Each row is a point on a landscape with many peaks, with its height.
A climber steps from a point to the highest of its 5 nearest points, and stops where none of them is higher. Distance is the straight distance between rows; heights are no part of it.
Zinef: 431 -55 317 97 30 -43 519 -105 -203 -174 181 9 145 361 -225 8 281 -343 109 -42  h=2.37
komov: -67 -53 0 79 242 -76 146 10 -203 52 118 -60 79 55 -146 -139 -174 -196 195 -76  h=2.68
Ges: 307 -59 357 74 80 -46 94 39 -350 -42 161 -203 275 144 66 33 194 -177 216 6  h=2.31
lerak: -199 122 80 -171 -160 -21 -191 -123 235 136 132 281 214 -403 102 117 -264 -78 -79 -31  h=2.99
pek: 392 -58 247 44 -4 -135 246 -61 -265 -31 189 -53 143 414 -7 -47 352 -256 125 49  h=2.72
Vuf: 217 -173 36 -19 7 -210 58 6 -354 -13 48 -89 33 423 83 -79 308 -130 149 37  h=3.30
Veb: -295 51 -181 -140 -253 126 -198 34 482 161 -89 238 -14 -154 211 -17 -355 -55 227 109  h=1.57
gobez: 388 -228 -189 -89 -37 52 121 186 115 62 217 -129 -236 216 -277 -13 437 146 -287 -223  h=4.63
Tinus: -323 -6 -33 -36 -14 45 -80 95 304 164 -41 309 133 -325 174 43 -213 -62 29 181  h=0.82
livom: 0 2 54 -34 28 -43 -26 -133 -79 -176 -44 -39 114 -509 110 92 -308 -75 32 -201  h=3.79
sirum: -16 57 -90 162 226 -81 6 106 -104 -110 -42 1 -63 119 -324 -49 59 27 54 -72  h=1.87
piriv: -182 103 126 -58 10 -4 -136 -9 220 108 49 259 207 -422 131 95 -223 -85 -62 66  h=2.01
mas: -246 23 -147 76 66 37 -154 42 157 32 -300 53 -51 -110 315 -36 58 38 -41 286  h=3.76
sigo: 307 -181 273 49 -26 -191 328 -32 -241 -57 184 126 84 443 -143 -96 433 -170 -69 72  h=3.58
Naner: -75 -140 150 -160 -24 -101 72 -302 -322 -86 85 -207 103 -258 308 -6 -310 -55 6 -149  h=4.38
rus: -342 9 -254 77 -104 209 -42 235 305 -87 -387 172 -121 -100 0 2 -204 113 -76 223  h=3.37
Vut: 75 -93 -71 92 190 -130 19 220 -295 -91 -118 -101 -9 186 -177 -47 130 -26 147 -70  h=2.97
veti: -179 149 -89 46 118 70 -121 -48 92 192 -10 83 -207 195 -134 -54 212 159 -209 149  h=3.64
fus: 9 -64 70 -127 5 -84 17 -248 -223 -94 21 -233 70 -275 252 -20 -315 -128 71 -193  h=6.41
Bego: 210 -15 -140 1 55 -52 -110 200 -104 -98 -134 -163 -178 166 -158 84 368 274 -110 -148  h=4.35
gozil: -377 10 -231 -43 -188 111 -82 113 432 122 -125 284 -24 -199 80 -54 -299 -58 149 167  h=1.89
Kulur: 373 -424 -213 -47 82 55 331 310 27 -5 169 -81 -186 168 -284 8 399 118 -399 -210  h=2.95
sazig: -294 4 -74 -176 -170 65 -162 -7 384 223 17 272 78 -246 194 17 -309 -80 156 113  h=0.49
bev: -229 165 -219 45 -369 207 -212 56 554 16 -225 227 -118 -81 30 -17 -323 61 179 196  h=2.92
pes: 509 -14 400 4 -71 17 319 -95 -305 -172 170 -284 175 192 4 129 129 -244 321 -149  h=1.40
Maf: -227 225 -102 105 -485 347 -306 105 497 18 -202 251 -86 76 -83 -61 -200 276 -201 412  h=4.68
pabud: 18 -145 -33 95 269 -96 23 184 -273 -60 -53 -106 46 148 -182 -74 64 -83 165 -55  h=2.61
tosa: 29 -26 444 4 117 -5 205 -55 -316 81 349 -163 294 -33 -78 4 -138 -30 90 -91  h=2.27
zokod: -263 12 -110 55 65 58 -134 113 186 40 -249 144 39 -218 290 -16 -52 -12 -8 279  h=3.31
gavik: 130 112 -18 72 129 -17 -31 -193 37 -41 -43 -87 -16 -285 134 27 -148 -149 86 -76  h=2.55
Kedaz: -268 96 31 -240 -210 16 -218 -69 320 197 103 286 136 -289 229 37 -277 -118 61 30  h=1.52
panin: 274 -159 169 5 -7 -222 184 -23 -278 -15 157 33 32 486 -15 -73 406 -184 69 47  h=3.14
Nusek: -242 19 -275 -88 31 129 -104 -83 138 156 -151 30 -328 196 77 -138 80 219 -197 190  h=6.61
mam: 372 -154 -229 -115 -78 -62 88 125 8 -29 114 -98 -267 283 -218 -2 416 167 -162 -258  h=5.18
Refi: 82 -135 297 45 172 -33 99 106 -361 53 167 -147 289 91 3 -7 46 -126 182 9  h=2.52
fozag: 77 3 -27 -61 89 -73 16 -233 -60 -19 35 -180 -45 -204 170 -57 -266 -178 152 -157  h=3.87
Vov: 107 -184 -24 47 150 -171 43 193 -340 -109 -56 -141 50 236 -11 -97 206 -72 160 9  h=3.10
Dero: -257 133 -228 114 -289 274 -94 171 470 -44 -329 271 -101 -89 -110 -5 -228 162 -53 233  h=2.59
gos: -175 43 73 49 80 57 -121 85 215 73 -44 188 152 -437 190 93 -121 -71 -38 156  h=1.85
Zor: -222 152 106 -207 -308 -59 -319 -183 239 165 143 233 191 -344 197 125 -275 -65 -24 -70  h=2.30
Vam: -77 224 -78 191 165 -13 -82 30 9 95 19 99 -127 153 -224 7 201 132 -126 84  h=2.11
fune: -1 150 -60 212 240 -83 19 -19 52 39 8 45 -95 50 -250 -47 48 -44 34 -17  h=1.36
tib: -206 125 -163 91 -325 371 -144 205 413 -108 -347 212 -101 -74 -155 -4 -161 314 -313 259  h=2.47
Toku: 123 2 -69 114 191 -56 -85 228 -137 -124 -131 -76 -101 132 -291 34 254 193 -13 -64  h=3.01
luzir: -220 217 -210 105 -382 239 -194 82 561 -28 -234 220 -137 -21 -48 -15 -300 150 101 205  h=3.23
Vap: -199 -37 -315 -156 -2 274 -48 -73 145 120 -177 -44 -357 225 4 -123 0 277 -263 68  h=5.55
giri: -40 248 -69 170 149 -38 -113 -114 116 94 30 47 -159 125 -95 22 172 37 -69 111  h=2.57
pup: -346 4 -197 54 -118 133 -35 193 384 52 -240 307 -16 -119 54 -29 -267 -27 83 191  h=2.51
rom: 130 147 -60 120 188 -51 -53 -199 72 -18 31 -87 -102 -151 50 10 -110 -159 157 -66  h=2.48
tizuf: 212 -242 -149 -40 -21 -229 67 64 -233 -119 7 -89 -196 441 -71 -128 334 -18 80 -99  h=3.90
dubo: -177 -60 -101 -43 136 123 -102 202 -25 187 -48 -7 -137 176 -169 -20 252 400 -344 65  h=3.63
gelak: -9 -9 310 -144 -14 -95 135 -438 -332 59 290 -237 135 -70 183 -18 -213 -49 13 -121  h=2.36
Tegov: 271 -12 -84 -74 18 67 -167 204 -53 42 -54 -181 -150 187 -92 96 442 375 -211 -119  h=5.10
Tum: 373 -131 -152 -141 -4 128 -42 169 124 146 143 -190 -199 257 -101 81 504 292 -253 -125  h=4.58
poz: 51 -44 3 -96 85 -80 50 -279 -136 -22 109 -170 4 -203 202 -88 -304 -186 134 -151  h=4.22
lud: -54 -63 -52 137 277 -86 102 125 -216 -20 18 -50 -1 123 -188 -95 -10 -132 160 -82  h=2.41
bomon: -270 100 38 -140 -107 22 -170 -47 309 199 110 288 146 -338 144 92 -227 -61 9 78  h=1.88
fugop: 48 148 36 109 147 22 -132 -70 99 -30 -107 -17 77 -399 202 103 -66 -57 31 43  h=1.98
ladem: -162 141 62 -88 -205 -127 -26 -150 -9 -132 84 172 193 -455 -55 144 -395 -59 -139 -235  h=4.08
Fogif: 70 -46 -81 -86 117 101 -159 275 -55 92 -46 -161 -107 130 -137 89 389 432 -268 -15  h=4.45
bik: -273 -42 -261 44 -9 99 -121 106 151 -43 -404 24 -139 -25 226 -39 -2 125 -92 286  h=4.46
tifog: -31 215 -66 142 143 -17 -169 -136 147 51 -107 0 -115 -36 194 -10 151 -6 -31 176  h=3.32
zabi: -251 73 83 -125 -266 -144 59 -192 -98 -180 63 147 168 -387 -24 110 -459 -67 -114 -284  h=4.11
bagof: -298 70 -75 -311 -237 68 -308 -66 344 151 -10 159 90 -234 313 22 -344 -53 214 6  h=0.04
tus: -139 151 -119 94 78 4 -149 -90 125 117 -84 35 -188 83 179 -55 143 104 -96 250  h=4.39
sesi: -248 78 -153 -18 85 99 -120 9 81 217 -57 20 -253 197 -60 -101 173 267 -289 177  h=4.91
kenin: 297 -119 -196 -60 -35 -78 -26 141 -81 -105 -35 -143 -293 263 -172 39 359 231 -86 -213  h=4.78
ril: 192 -307 -78 -75 -35 -270 234 57 -215 -29 143 24 -155 465 -162 -96 346 -17 -98 -72  h=4.21
duzig: -4 106 136 4 40 -37 -74 -52 62 -73 -28 100 183 -550 53 125 -224 -45 -68 -96  h=3.34
sak: -222 55 -251 68 -218 334 -122 195 309 -205 -461 131 -117 -80 -51 33 -125 294 -192 211  h=2.85
Bavur: 251 -402 -158 -89 -27 -154 332 177 -99 -43 152 7 -203 351 -257 -132 370 74 -268 -188  h=4.57
bamur: 70 108 -91 126 168 -96 48 -193 31 9 85 -74 -127 -58 -3 -98 -135 -182 172 -101  h=2.62
libud: -222 5 -311 -50 -1 94 -147 -73 148 74 -250 -42 -291 150 183 -81 54 201 -146 230  h=5.59
Bokan: 116 -189 100 49 155 -114 33 148 -354 -23 3 -160 189 208 52 -76 161 -152 246 14  h=2.78
gano: -272 102 -208 107 -239 296 -77 190 369 -115 -415 203 -103 -91 -76 7 -206 254 -183 242  h=2.56
buz: 436 -16 306 109 -12 -126 328 -101 -195 -68 213 -28 122 397 -126 15 325 -312 92 7  h=2.54
temiv: -129 20 -328 -35 -139 320 -116 37 197 -126 -436 -27 -288 0 118 -36 -56 301 -243 164  h=4.18
telu: -194 299 62 -118 -454 -177 -205 -311 66 -148 114 133 157 -316 48 171 -377 -40 -53 -260  h=4.05
rula: 457 10 377 54 -39 8 272 -68 -270 -117 182 -233 168 275 10 84 203 -236 259 -80  h=1.62
pume: -152 -73 94 -112 -65 -93 72 -167 -226 -214 -8 -73 168 -430 168 68 -408 -66 -80 -222  h=4.33
muf: 7 -17 -51 19 150 -82 91 -205 -72 74 144 -113 -39 -74 11 -136 -233 -224 175 -111  h=3.13
sevi: 298 -117 197 49 49 -169 72 21 -327 -7 100 -132 189 342 119 -50 269 -202 205 45  h=2.80
zigi: -52 -137 300 -1 192 -56 170 -42 -284 114 313 -130 231 21 -64 -70 -143 -132 138 -62  h=2.42
Dad: -98 42 -32 49 176 82 -132 204 -19 99 -71 7 -80 158 -215 32 291 337 -266 82  h=3.17
ped: -23 3 467 -28 52 -25 200 -214 -300 111 449 -147 210 -51 -50 0 -152 2 46 -95  h=2.08
miver: 223 -23 468 56 117 -5 202 13 -380 -8 260 -234 346 -4 -61 83 6 -71 173 -88  h=2.29
niban: 203 -164 -143 10 61 -178 -28 147 -240 -178 -129 -144 -130 318 -102 -30 273 51 93 -112  h=3.88
Tisom: -10 175 -21 125 138 -8 -185 -108 125 31 -115 -10 -23 -197 215 47 69 -36 12 176  h=2.58
mevi: -23 -69 281 -66 77 -66 171 -240 -267 176 369 -171 130 20 43 -60 -210 -117 90 -109  h=2.16
tusi: -113 120 109 -81 -91 -56 -47 -107 75 -93 54 182 220 -503 -29 142 -327 -62 -132 -195  h=3.97
potog: 357 -155 312 -108 -108 81 675 -176 -241 -169 240 -242 87 288 -53 65 51 -343 279 -243  h=1.30
vopa: 386 -18 458 5 -32 33 276 -26 -378 -156 214 -326 291 64 -19 140 74 -130 255 -192  h=1.91
Ropas: 116 108 15 60 112 -15 -126 -95 64 -106 -71 -64 73 -433 166 85 -149 -82 48 -66  h=2.60
vub: -2 124 -82 182 234 -95 3 94 -74 -40 -51 52 -78 86 -317 -21 112 73 20 -32  h=1.56

Two climbers start at each pair of points below. Name the first point that both come to, or write -.
sevi, zigi: -
ped, duzig: fus
sazig, Dero: -
pabud, miver: kenin
bagof, fugop: tusi
pek, Bokan: mam
gos, pup: bik
Zinef, Ges: mam

Where does a climber stop that starts at each point below?
Tinus: fus
panin: mam
buz: mam
gano: Nusek
tosa: mam
rula: mam
